Points on a hilly landscape, in no order, each with its height.
A ball rolls from a point to whichever of its 2 nearest points has the largest drop for the distance, and stops where none of them is lower. Distance is the straight distance between rows; heights are no part of it.
<177>: [ 99 104 130  90 150 148 120 173 107 148  83 137 126  78  65 158 141 143
 169 158  66]  h=490
<370>: [143 163 173 156 132 139 131 170  98 140 209 109  95 139 104 116 149 148
 127 124 112]  h=285
<442>: [ 41 112  81  80 199 109 124 183 106 107 158 167 131 111 112 128 190 130
 176 128  94]  h=124
<812>: [135 103 141 112 124 137 107 132 132 144 105 126 121 128 115 139 128 146
 150 145 111]  h=433
<74>: [162 118 155 135 102 137 111 127 135 152  85  86 107 157 116 138 111 157
 120 118 134]  h=357
<150>: [118 135 162 135 131 132 116 170 111 142 160 140  97 132 110 120 145 143
 158 145 127]  h=362
<838>: [165 184 180 164 102 124 133 155 114 143 198  86  94 143 103 117 132 142
 112 107 122]  h=243
<850>: [137 104  99 127 173 150 122 134 125 159 122 120 131  89 117 117 148 144
 143 138 100]  h=556
<884>: [ 93 142 116 152  95  95 149 105 131  90 154 203 149 134 185  78 109 117
 141 132 175]  h=389
<73>: [138 178 134 134  71  87 133  78 149 119 152 135 118 176 170 118 113 106
  91  85 140]  h=274
<677>: [136 116  99 124 147 129 126 110 139 142 160 130 131 124 152 118 146 131
 120 111 110]  h=586
<265>: [177 129 157 131  79 110 142 105 151 153  91  73  90 157 130  99 106 150
  95  90 164]  h=338
<374>: [151 143 137 127  76  92 134  80 161 120 124 121 105 166 162  99 107 116
  93  90 165]  h=302
<807>: [130 120 109 126 162 141 117 136 114 155 152 128 121 121 125 118 157 142
 143 129  99]  h=571
<948>: [160 132 106 172 181 171 140 118 115 172  53  73 138  74  97 136 101 147
 145 137 106]  h=179
<502>: [191 151 125 143 114 114 148  92 151 158 121  89  98 133 139 105 127 135
  77  89 112]  h=382
<1008>: [160 149  96 176 184 166 137 107 123 171  87  77 137  88 120 127 119 142
 131 122  95]  h=129
<329>: [121  98 123 104 144 157 125 153 120 153  63 120 121  70  67 158 129 148
 158 154  95]  h=510
<213>: [ 78  99 128  95 121 123 126 161 127 110 120 199 130 109 115 140 152 132
 180 161 132]  h=240
<500>: [184 178 116 193 156 156 142 127 115 170 133  65 125 105 108 137 125 152
 116 101  74]  h=419
<775>: [ 87 140 161 137  93  96 108 108 128  66 132 170 169 174 183 126  83  96
 147 133 161]  h=221
<483>: [ 95 188 125 149  99  96 136  91 120  94 189 182 143 177 191 125 115  85
 107 121 144]  h=255
<151>: [133  70 118 102 123 125 118 105 143 105 109 147 150 109 148 132 116 105
 124 141 153]  h=506
<521>: [169  90 102 113 147 153 137  70 145 131  54  81 158 119 141 135  97 110
  89 124 140]  h=609
<424>: [131  99 113 111 122  96 136  79 162  67 161 130 181 100 181 103 102  75
 104 122 177]  h=418
<88>: [114  88 127  88 121 160 120 144 133 140  45 130 132  86  70 183 122 142
 141 150  93]  h=500
<594>: [154 123 162 139  83 115 100 135 139 148  93  78  98 190 129 129 108 164
 122 115 149]  h=331
<599>: [108 174 128 143  93  82 136  79 143  75 184 166 157 156 192 110 106  85
 107 103 153]  h=304
<197>: [149 175 123 192 192 161 132 137 103 166 138  72 136  98  96 125 135 152
 145 117  62]  h=342
<166>: [148 111 103 120 146 123 101  65 150 104 142 111 166 132 173 135 116  94
  94 106 107]  h=625
<79>: [ 59 111 116 105 143 111 117 143 125  72 156 198 169 127 165 137 136  92
 174 150 142]  h=276
<712>: [108  97 137  97 139 121  85 107 127  96 114 127 159 150 148 168 108 104
 144 138 107]  h=351
<444>: [202 161 148 175 118 137 156 144 123 153 165  66 110  93  99 106 134 156
  90  91 115]  h=250
<702>: [155 177 186 158  87 125 121 151 116 149 165  83  89 185 117 128 129 151
 113 119 132]  h=280
<953>: [132 236 154 154  72 105 160 120 118 132 198 150  95 193 148 128 130 118
  81 119 144]  h=271
<747>: [155  88 101 120 150 130 110  74 147 115 100  89 164 123 157 136 101 101
  97 124 117]  h=635
<515>: [123  63 122  82 120 146 110 106 150  77  60 109 191  90 113 185  92  83
 117 154 132]  h=521
<834>: [129  85 143 101 107 126  89 112 148 112  62  99 153 157 131 179  98 125
 130 133 129]  h=442
<352>: [178 115 139 153 143 159 146 146 116 158 117  74 111  83  88 103 125 162
 123 129 131]  h=270
<336>: [139 209 151 147  62  87 144  95 139 133 164 140  94 200 160 117 116 118
  87  99 140]  h=246
<354>: [153  88 130 114 112 148 154 156 139 150  98 135 105  78  90 119 138 144
 130 147 164]  h=211
<1021>: [131 119  96 145 185 172 147 132 106 173  44 102 146  54  72 142 115 147
 156 155  98]  h=295
<506>: [107  85 120 113  89 103 160 109 154  66 109 180 176  88 154 105  89  89
 128 142 202]  h=452
<116>: [174 103 148 137 112 145 144 147 134 154 108  96  98 101  99 105 126 157
 125 135 162]  h=256
<125>: [114 140 124 137 105  82 132  77 162  70 174 147 173 131 191 101 100  78
 118 114 159]  h=356
<318>: [ 48  96  93  88 160 104 128 159 115  76 146 188 166 113 148 136 156 107
 179 142 130]  h=226
<887>: [137 127  96 125 133 118 117  86 149 121 172 137 139 133 172 130 138 103
 100 100 115]  h=602
<816>: [ 97 111 115 142  88 104 156 108 141  79 121 199 168 111 170  86  97 100
 149 131 198]  h=420
<421>: [ 91 200 147 148 150 139 136 181  88 133 229 165 100 162 123 124 165 122
 124 142 133]  h=345
<345>: [196 148 117 153 128 135 131  90 137 160 100  74 116 139 138 123 112 144
  88  92 109]  h=410
<687>: [ 76 118 146 121 121 104 115 122 121  57 150 191 178 142 172 137 102  90
 166 144 157]  h=325
<192>: [148 132 157 150 136 140 124 163 114 152 164 103 106 112  99 107 145 159
 141 131 120]  h=328
<1001>: [163  79 102 116 145 165 138 111 130 142  46 101 137 100  98 143 108 132
 109 149 136]  h=561
<810>: [ 73 161 134 124 172 128 129 182  91 132 206 167 114 150 124 120 165 133
 151 141 122]  h=372
<454>: [124  81 108  97 117 152 149 161 145 136  89 166 125  66  83 130 150 142
 140 159 155]  h=169
<267>: [123 118 144 136 109 115 124 138 136 128 143 163 105 145 145 108 130 133
 142 135 152]  h=316
<618>: [ 96 108 126  98 161 125  98 122 121 115 146 150 146 142 148 146 142 110
 156 144 100]  h=284
<227>: [157 111 126 140 139 147 106 121 129 160  78  87 120 129 114 136 119 152
 128 132 106]  h=395
<381>: [173 158 154 126  70  90 139  89 160 140 104  92  90 178 144  96 109 134
  85  76 165]  h=322
<75>: [ 85 136 151  99 177 133 110 166  90 139 150 140 113 148 108 142 156 139
 167 162  84]  h=415
<833>: [ 78 165  73 132 154 111 138 144 116 114 226 187 126 152 159 114 195 115
 125 116 121]  h=239
<474>: [ 89  90  90 100 189 124 107 128 117 125 137 146 153 108 138 128 154 121
 156 133  84]  h=225
<335>: [ 85 135 108 139 116 107 140 124 135  98 168 190 137 141 167  97 138 114
 146 120 158]  h=363
<467>: [204 135 138 154 126 144 154 115 133 160  55  36 101 131 118 102 100 161
  73  92 147]  h=390
<885>: [102 160 150 137  85  94 105  92 138  89 149 155 141 202 186 128  93 103
 122 119 152]  h=94
<647>: [124  75 131  88 119 127  89 101 145  89  65 110 177 123 129 180  96 101
 122 141 126]  h=482
<378>: [113  88 139  84 103 145  94 142 136 132  53 128 131 120  82 190 117 128
 144 148 101]  h=481
<951>: [176 134 128 135 106 113 140 106 149 155 139 110  94 134 140 101 128 140
  92 101 142]  h=361
<606>: [128 236 148 170  90 116 167 149 107 134 220 163  94 166 129 121 153 125
  93 128 145]  h=291
<903>: [113  77 102  81 107 162 149 156 142 126  74 169 127  64  73 169 138 115
 122 156 143]  h=213
<296>: [109 190 144 144  97 105 116  95 126 110 173 155 120 207 176 132 110 110
 110 122 144]  h=185
<96>: [189 134 136 159 133 147 148 126 135 167 129  70 105 101 112 104 137 152
 110 109 121]  h=209
<285>: [137 151  87 169 201 160 130 121 108 174 121  92 137  84 116 123 136 151
 142 122  73]  h=249
<722>: [151 129 146 132 103 118 127 118 141 136 144 135  98 146 141 109 131 139
 123 115 147]  h=339
<718>: [ 34 134  87  91 188 102 129 191  93  99 179 194 128 132 134 116 186 131
 174 136 123]  h=168
<894>: [154 162 185 148  78 117 115 140 132 139 132  84  87 191 127 125 115 158
 122 103 154]  h=305
<180>: [191 113 138 129 111 134 145 106 152 152  50  60 105 142 119 107 101 150
  79 102 166]  h=364
<499>: [188 185 165 179  99 126 149 145 113 150 188  63 108 130 105 119 138 149
  87  86 106]  h=198
<109>: [137  85  96 117 158 158 132 122 127 147  80 123 138  86 107 132 141 136
 130 146 118]  h=537
<996>: [175  92 106 128 139 159 145  93 139 143  22  77 141 121 106 142  92 130
  92 139 149]  h=583
<804>: [125 204 152 156 123 130 134 157 103 139 224 146  96 168 128 129 153 129
 112 137 127]  h=319
<325>: [110  65  78  79 131 177 172 132 143 117  63 151 149  60  64 164 137 102
  94 171 143]  h=269
<390>: [118  77 127 105  91 109 130 103 153  84 102 163 163 104 147 132  95  92
 128 142 183]  h=480
<199>: [ 84 160 145 110 178 132 108 170  87 134 177 149 108 169 120 134 163 129
 148 146  98]  h=394
<58>: [ 99 117 136 113 174 145 132 183  98 157 109 117 124  71  61 136 144 158
 169 153  71]  h=469
<625>: [100 131 163 121 168 145 120 183  93 144 145 117 115 113  83 138 152 141
 169 153  74]  h=440
<342>: [ 99  83 115  95 112 134 137 168 137 131 115 186 125  81  97 139 151 129
 162 152 151]  h=205
<840>: [187 167 122 181 133 143 129 104 130 167 113  61 116 141 123 136 119 153
  99 104  85]  h=446
<975>: [122 101 155 110 117 140  98 151 126 140  76 115 122 138  98 166 129 151
 157 149 102]  h=456
<272>: [108 143 118 140 117 111 130 142 127 123 181 173 110 141 156  98 144 128
 146 128 150]  h=340
<210>: [105 104 145 113 107 127 112 146 131 116 127 175 117 137 138 129 126 134
 168 151 145]  h=286
<994>: [117  99 145 110 114 120  76 105 134 112  93  98 155 178 140 170 103 121
 133 121 112]  h=406
<797>: [ 57 144  81 126 175 109 133 167 110 100 203 188 129 148 148 109 185 119
 153 126 136]  h=207
<307>: [ 68  94  89  85 174 120 118 155 115 108 146 175 147 103 132 123 166 122
 164 136 106]  h=176

For each start below, name the point where the ball stops.
<515> -> <307>
<747> -> <109>
<329> -> <336>
<166> -> <109>
<424> -> <885>
<647> -> <307>
<467> -> <336>
<378> -> <499>
<199> -> <336>
